Points, in no order, along strands that fork and pass close to each other.
Points whose rows are less than 103 apart are linked; no others are.
k_346: [-26  13 -54  10 -33  -3  29 -19 -17 -27  32  -2 -35 -17   2   0   8  32
  -9 -21 -12 -17  17  47  -2   1  -3 -28]
k_64: [ 24  53   1 -58 -24  20   7  23  44   4 -26 -12  14  35  -6 -51 -49  26
  22  10  20 -29  15 -43  52 -19 -16  -2]
k_834: [-16 -24  12 -36 -22 -20 -20 -47  -9   9  16 -13  -4 -33  12  27  -5 -59
 -26 -59 -12 -39  35  26  -6 -38  30  18]
k_896: [ 61   8  22 -96   1 -16 -35 -28  51 -14 -55   1   9   7  12 -38 -32 -24
  44  15  21 -37   6 -60   8 -26  13   6]
k_982: [  7 -43  14  70  45  -7  12  15 -27 -16  29  17  -6 -30   6  20  37  26
  -3   6  -4  41  -6  -9   9  14  32  -6]
k_288: [ -6 -19 -11  41  31 -37 -34  19 -14 -13  -6  56   6 -26 -30  27  21 -16
  45   9 -16  59 -52  -1 -34  66  -2  26]
k_477: [ 83   6 -18 -43   1 -27   5 -16  38 -12 -39   0  13  -3   4 -28 -37  15
  31  16  33 -30  12 -13  38  15   6  11]
k_487: [ -9 -11   9  14 -29   8  21 -28   1  23  15 -50 -13   8   9   0  -8 -20
 -43 -26  20 -34  32  17   8 -31  20  16]
k_301: [-11   9 -16 -23 -38  -3   9   3   4  25   9 -23  16  41 -37  35 -21 -39
  12   2  11 -22 -21  61  -4   9  -8  47]
k_21: [ 20  59 -14 -48 -42  28  32 -31  18 -29   8 -24 -15  26 -16 -35 -19  24
   6 -18   8 -51  32  41  54  -5  12  38]
k_567: [ 12  35 -25 -49  11  34 -18  15  14  -6 -10  21   4  24  15 -29 -25  39
  13  34  -4 -25   3 -14  10  14 -27 -35]
k_93: [  9  32 -35  19 -18 -22   4  -3   0 -27   0  24 -11  10 -32  -1 -13  36
  10  -6 -14  -8 -11  44  38  37 -31  -5]
k_770: [ 68  16   1 -43   1 -11 -12  -7  59  19 -83   3  37  14 -26 -22 -40   3
  66  44  34  -2 -11 -38  17   4 -34  33]
k_706: [ 48   1  29 -78  -4   3 -41 -30  37   6 -50  -7  19  18   0 -18 -19 -38
  48  28  27 -14  -9 -20 -21 -22 -12  18]
k_700: [ 11  -3  -2  -6  23  -6 -59 -17   9  20 -23  12  10 -14 -19  15  12 -40
  51  19   9  35 -23 -14 -72  44   8  24]
k_722: [-17  -5  13  21 -23   3   9  14 -12   2  22 -22 -10  -8   1 -23  12  24
 -58 -16   0   8  28 -15  27 -28 -11 -13]
k_329: [ 36   2 -12  25  38 -15 -16   8  10  -6 -12  29  11 -10 -14   8  -6  30
  16  39  -3  19  -9 -10  10  46 -14 -10]
k_713: [-42 -41   9  74  20  -1  -3  57 -25 -19  28  74   4   5  -5  25  59  14
  28 -19 -25  81 -46 -11  -8  28  -6   3]
k_635: [-40 -47   6  89  38  32  27  29 -27 -14  49  26 -19 -19  25  25  56  48
   2  -1 -15  47  11 -28  -1   6  36 -24]
k_339: [ -8 -42  12  25  26  -5   5 -17 -27  -2  28  -6 -10 -34  27  19  26   3
 -27 -22  -4  16  11  14  -8 -11  27  -8]
k_102: [-11   6  56 -15  17  18   5 -31  14  31   6 -61  14   1  47  -3   1 -35
 -23 -14   4 -33  37 -24  -2 -61  36 -23]
k_545: [-63  13 -10  60 -29  35  55  -7 -19  26  40 -61 -27   2   6  -5  17  -3
 -53  -6   6 -15  30  16 -19 -15  17   3]
k_800: [ 30 -18  15 -40   7 -70 -31  13  18  -3 -39   4  11  -8 -24  -3 -11 -39
  18  -7  13  28 -43 -18  -3  22   9  26]
k_571: [ 43   4   9 -65 -12 -54 -22  10  34 -16 -36   5   8 -10 -24 -28 -29 -31
  27 -13  23  -2 -28 -19  26   1 -12  32]
k_515: [-43   3  -5  67  -2  36  53  14 -15  21  47 -28  -7  23   5  12  12  10
 -23  18  16  -1  17  23  -3  -1   0   4]
k_815: [-53  -2  31  15 -21  31  38 -49 -26  38  28 -67  -3 -15  37  24  12 -60
 -47 -37 -16 -42  37  31 -26 -49  34  13]
k_655: [ 19   0 -37 -26  28 -35 -23  21  -1 -28 -20  38 -17  -9  33 -20 -16  35
   0  30 -18  13 -23 -56 -11  27  -9 -47]
k_917: [ 46  43 -25 -11  39   5 -24  24   8  -5 -81  34  17  12 -12 -19 -45  57
  35  50 -37  16 -22 -37  17  53 -24 -24]
k_951: [-44  -8  -6  37 -49  -9  23  16 -17  15  42 -13  -2  13 -51  24  -7 -13
 -49 -32  -6  -5  12  42   6  -7  -8  25]
k_623: [  3   0  15 -51 -36   3 -13 -17   7  30  -1 -14  24  46 -29  35 -12 -68
  25  10  15 -30 -27  52 -34 -16   1  51]
k_30: [  1  33  16 -62 -15  26  -3 -21  17   0  12  -7   6  13  -8  -6   0 -21
   2  18  10 -27   4  43   6 -12 -32  26]
k_375: [-32  23 -12  -3 -67  52  66 -43 -18  -4  21 -66 -32  12  10 -29   6   8
 -63   3 -13 -59  51  36   0 -21   1  32]
k_38: [-11  59   0 -26 -57  51  57 -28  10  -3   9 -62 -18  35  -6 -39  -5  25
 -37  -5  -7 -49  39  27  34 -14   0  29]
k_243: [-54 -36  10  91  25  17  22  44 -26 -20  43  41 -16  -1   3  24  76  29
  18 -27 -21  71 -25 -11   2  13  26 -17]
k_56: [ 17  -6  11 -31  22  -8 -12  25 -17 -12  -8 -13  -5  -6  45 -34  -3  17
 -22  -1   5  -3 -12 -39   6 -35   4 -53]
k_989: [ -8 -19  45 -46  -6  -2 -20 -45  15  28  10 -21  10   8  22  28   4 -77
  -8 -24   1 -37  22  22 -21 -44  22   8]
k_315: [ 57  11 -13 -15  16  -5 -39  -2  35  16 -69  21  30  10 -15 -15 -36   4
  50  45  17  24 -25 -35  -7  41 -30  21]
k_229: [ 45 -18  21 -46  39 -28 -25 -11   4  -9 -18 -10   4 -23  41 -26 -12  -5
   5   9  14 -13  -5 -33  -6 -16  17 -25]
k_272: [ 26  16  13 -75 -29  -6 -20  -8  23  -9 -14   5  11  11 -29 -28 -18 -22
  29 -14  20 -19  -6  31  18  -9 -23  32]
k_60: [-43 -72   2  27  27 -18  -4  28 -33 -12  41  29 -15 -40  26  36  58 -30
 -12 -55 -18  57 -19 -13 -26   2  39   8]
k_95: [-29   9  30  14  16  45  27 -49  -9  32  19 -69  -3  -7  61   5  12 -27
 -40  -7  -3 -41  43  -2 -20 -54  46 -22]
k_665: [  0 -12  24  13  26  -6 -25  30   0  20 -12   6  17  15 -33  15  10  -8
  17  21   3  51 -42   8   2  16 -12  15]
k_384: [  0   4 -34  16 -22 -51   5  -1 -17 -27  13   8 -23 -18 -28   2   2  20
  -3 -31 -14   1 -12  37  13  21   2 -17]
k_885: [-43 -27 -17  64 -12 -21  34   1 -33 -43  35  33 -44 -36   5   4  41  50
 -21 -28 -25  28  -3  -5  -5  -6  -6 -48]
k_133: [ -8   4  -8  27   4  15  17   0   6  26  35 -22   5  13   1  10  -4  -9
 -15  10  29 -20  27  24   3   9   6   3]
k_638: [-54 -29  17  14 -34  20  29 -34 -55  28  29 -49  -1 -33  35  31   0 -69
 -54 -74 -24 -51  23  48 -40 -65  25  29]
k_148: [-47 -42   5  33  -4   8  21  -1 -44  12  45 -10 -17 -19   3  34  28 -17
 -32 -40 -11  16  -1  44 -16 -26  18   4]
k_40: [-14 -11  28  18  50  55   3  17  -3  28  31 -24  13   6  34   7  19 -17
   1  38  29   9   7  -3 -17 -24  10   0]
k_295: [-38 -39  24  18 -33 -12   0  17 -34   8  11 -32  -6  -9  19 -14  28 -31
 -73 -73   5  33   5  -3  -2 -60  14 -11]
k_379: [ 29  19 -18   5  22  -2 -59 -15  18  26 -64  18  20   8 -24 -12 -16 -17
  62  40  16  41 -40 -25 -60  54 -25  23]
k_75: [  6   4  28 -20  33  34  -9 -13  21  35  15 -31  14   7  33   8  -1 -24
 -10  27  17 -22  29 -23 -17 -29  28 -25]
k_697: [ 12   2  12 -50 -28 -39 -16 -38  15  -4   2 -30 -10 -18  18 -14 -15 -40
 -19 -51  -2 -43  34  -6  21 -33  32   6]
k_226: [-10 -12  62 -37  -5   0  -5 -51  24  28 -14 -50  13  20  45  11   2 -83
  -3 -37   3 -46  19  -4  -8 -79  37 -15]
k_352: [-11  30 -41  58  21   5  12  21  -6 -29  -7  60  -3  11  -9   9  -9  81
  20  30 -50  11 -14 -22  15  39 -32 -63]
k_442: [ 33  22 -45 -25   4 -12 -18  25   5 -24 -24  38 -13  16  21 -33 -28  61
  10  23 -11 -20  -7 -28  30  29 -25 -41]
k_146: [-10 -14  25   8 -26  16  20  -8  -4  19  -2 -64  -9  -4  18 -30  -1   8
 -61 -30  15  -7  42 -29  18 -53  15  -5]
k_201: [ 44  -8  24 -72  -6 -42 -23 -42  53 -10 -26 -11   7  -2  18 -16 -20 -53
  15 -24  21 -40  25 -27   9 -26  17   9]
k_674: [ 14  34   9 -11  -5  10  22  32  20   7   3 -20  13  11  -7 -36 -36  23
  -4  15  29 -24   8 -13  36 -16 -26  -8]
k_766: [-39 -45   4  30  -1 -30  -9  38 -38  -2  28   4  -8 -22  30   4  39 -31
 -41 -66   3  52 -23  -5  -7 -25  21 -19]
k_797: [-24 -54 -21  55  14 -50  16  13 -27 -48  30  53 -34 -50   1  23  37  10
 -14 -28 -19  41 -18  -7  -9  26   5 -20]
k_471: [ 17  38  -9 -47   8  43 -23 -18  13  -8 -12  17   7  14  -7 -12   0  10
  22  50   0  -7   4  18 -17  15 -43   3]
k_880: [ -7  -5 -15  -8  33 -24 -12  20 -15 -19  10  12 -20 -21  37 -12   8  33
 -21   9  -8  17  -6 -48  -8   6   6 -59]
k_767: [  2  59 -36 -22 -24  24  17  -7   5 -27   3   7 -14  16 -15 -33 -14  41
   0  -6  -7 -27  17  33  40  19 -24   1]
k_177: [  9  51 -15  42  -3  26  30  26   0  -7 -12  21   9  34 -23 -13 -30  86
 -16  37 -38 -22  11  -6  52  16 -35 -30]
k_190: [ 15 -17  31 -31   2 -31 -41  26  11  18 -35   9  27  14 -50  14  -7 -40
  27  -5   9  44 -51   0 -16   3 -15  45]
k_518: [-53  -8 -35  27 -30  11  29 -15 -26 -14  40 -11 -41 -35  14   1  24  33
 -34 -33 -12  10  13  22 -21 -21  -8 -49]
k_429: [  0 -45  -4  10  17 -48 -38  35 -36  -7 -12  42  11 -37 -39  35  13 -45
  38 -14 -22  49 -71   3 -44  43   7  44]
k_41: [ 66  39 -44 -26   1  -8   7   4  26 -21 -29  -2   3  18   6 -28 -50  41
  16  13  24 -37  32 -22  54  17  21 -12]
k_53: [ 47  15  20 -34   2  -2   6 -11  21   5 -19 -23  12  -5   3 -25 -28   4
   6  13  41 -38  25  -8  28 -24   2   6]
k_712: [-52   5  -9  46 -82  41  58 -27 -35   9  11 -82 -37   4  16 -25  13  -9
 -76  -9 -11 -39  33  23 -22 -33  -3  27]
k_325: [-23  -2   4 -18 -36 -10   6   3 -10  21  30 -12  10  14 -40  38 -11 -37
 -28 -25  -4 -13   2  50   3 -10  -1  40]
k_548: [-51 -22  -6  66  11  27  28  16 -29   5  56  14  -6  -1  -1  38  37   0
   4   0   7  26  -8  33 -16   8   8   4]
k_781: [ 16  -6   4  54  35   7   3   6  -9 -10  23  18   2 -24 -11  27  14  24
  10  37   5  10   9  15   3  23   4  -2]
k_461: [  8  -2  23 -57  -5   9 -46 -24  24  23 -19   1  24  13 -15  16  -4 -61
  29  18  22   3 -16  14 -49  -6 -17  25]
k_105: [-11 -15  10   1  25   9 -30  -5   6  21   6   6  16  -1 -21  38  21 -22
  23  15   3  29 -17  23 -39  29   3  18]
k_341: [-34  14   2  33 -38   5  17  19  -3  -3  28   9  -9  12 -26  -2   4  21
 -41  -7  -5   5  12  19  26   1 -32   1]
k_475: [-49 -58 -19  34  14 -19   9  24 -25 -21  49  62 -18 -39  -5  52  42 -18
   5 -31 -17  56 -21   0 -31  16   5  -1]
k_89: [ 41  30  -6 -79  -7  21  -5  11  58  11 -63   2  31  32 -11 -42 -51  16
  65  31  30 -37   3 -44  33 -12 -19  10]
k_660: [-26 -16  -4  72  42 -14 -11  41 -19 -22  -1  71  -1  -5 -12   9  43  20
  59   3 -22  70 -66 -17 -16  51 -18  -5]
k_789: [ 51 -11   4 -35  46 -14 -45  -5   8  -6 -37   7   9 -12  27 -21 -12  -8
  36  46  24   9 -16 -53 -36  12  10 -13]
k_249: [ -4 -48   7  -9  16 -35 -27   6 -25   2   6  18   1 -20 -20  44  19 -33
   6 -21 -12  34 -31  25 -31  21  22  22]
k_928: [  1  37 -30  43  43   6 -18  27  -3 -14 -51  58   9   6 -11   3 -18  54
  42  51 -49  27 -36 -30   5  66 -39 -41]
k_310: [ 59  37 -33  -7  15   4  -5 -13  26  -8 -41  30  17  12 -12  10 -23  40
  16  55  -2  -2  22   4  14  53 -20   5]
k_795: [ 42  38 -21  12   8  26  16  21  20   4 -21  13  20  25 -19   6 -26  68
  -4  55 -13 -13  29  -6  43  34 -19 -10]
k_881: [-10  26  -5  85  -8  10  26  28 -17 -22   0  47  -4  26 -12  -8   1  88
 -16  21 -37   6  -3 -22  31  11 -31 -51]

A fork is a point with three links, a tip a point with one. Leave the first point through the second and follow the links. Name the first fork or tip that comes.
k_700, k_379 -> k_41
k_545, k_712 -> k_295
k_301, k_325 -> k_515
k_982, k_781 -> k_917
k_706, k_896 -> k_102
k_477, k_53 -> k_105
k_800, k_571 -> k_789
k_928, k_352 -> k_982

Follow the links from the first point to the second, and from the first to the third. Name the last point that the two ways share.
k_384, k_341, k_177 -> k_515
k_800, k_795, k_41 -> k_105
k_190, k_674, k_795 -> k_105
k_917, k_272, k_133 -> k_982
k_177, k_272, k_384 -> k_982
k_146, k_885, k_471 -> k_515

Name the points in between on the shortest way along the links from the first point to the second, in order.
k_712, k_102 -> k_545 k_515 k_133 k_487 k_146 k_722 k_341 k_951 k_325 k_301 k_623 k_461 k_706 k_896 k_201 k_697 k_834 k_989 k_226
k_56, k_243 -> k_880 k_655 k_442 k_567 k_471 k_30 k_272 k_571 k_800 k_190 k_665 k_105 k_249 k_429 k_288 k_660 k_713
k_41, k_190 -> k_477 k_53 k_674 k_64 k_89 k_770 k_315 k_379 k_700 k_105 k_665
k_146, k_346 -> k_487 k_133 k_515 k_545 k_712 k_375 k_38 k_21 k_767 k_93 k_384
k_21, k_928 -> k_38 k_375 k_712 k_545 k_515 k_548 k_148 k_339 k_982 k_781 k_329 k_310 k_795 k_177 k_881 k_352
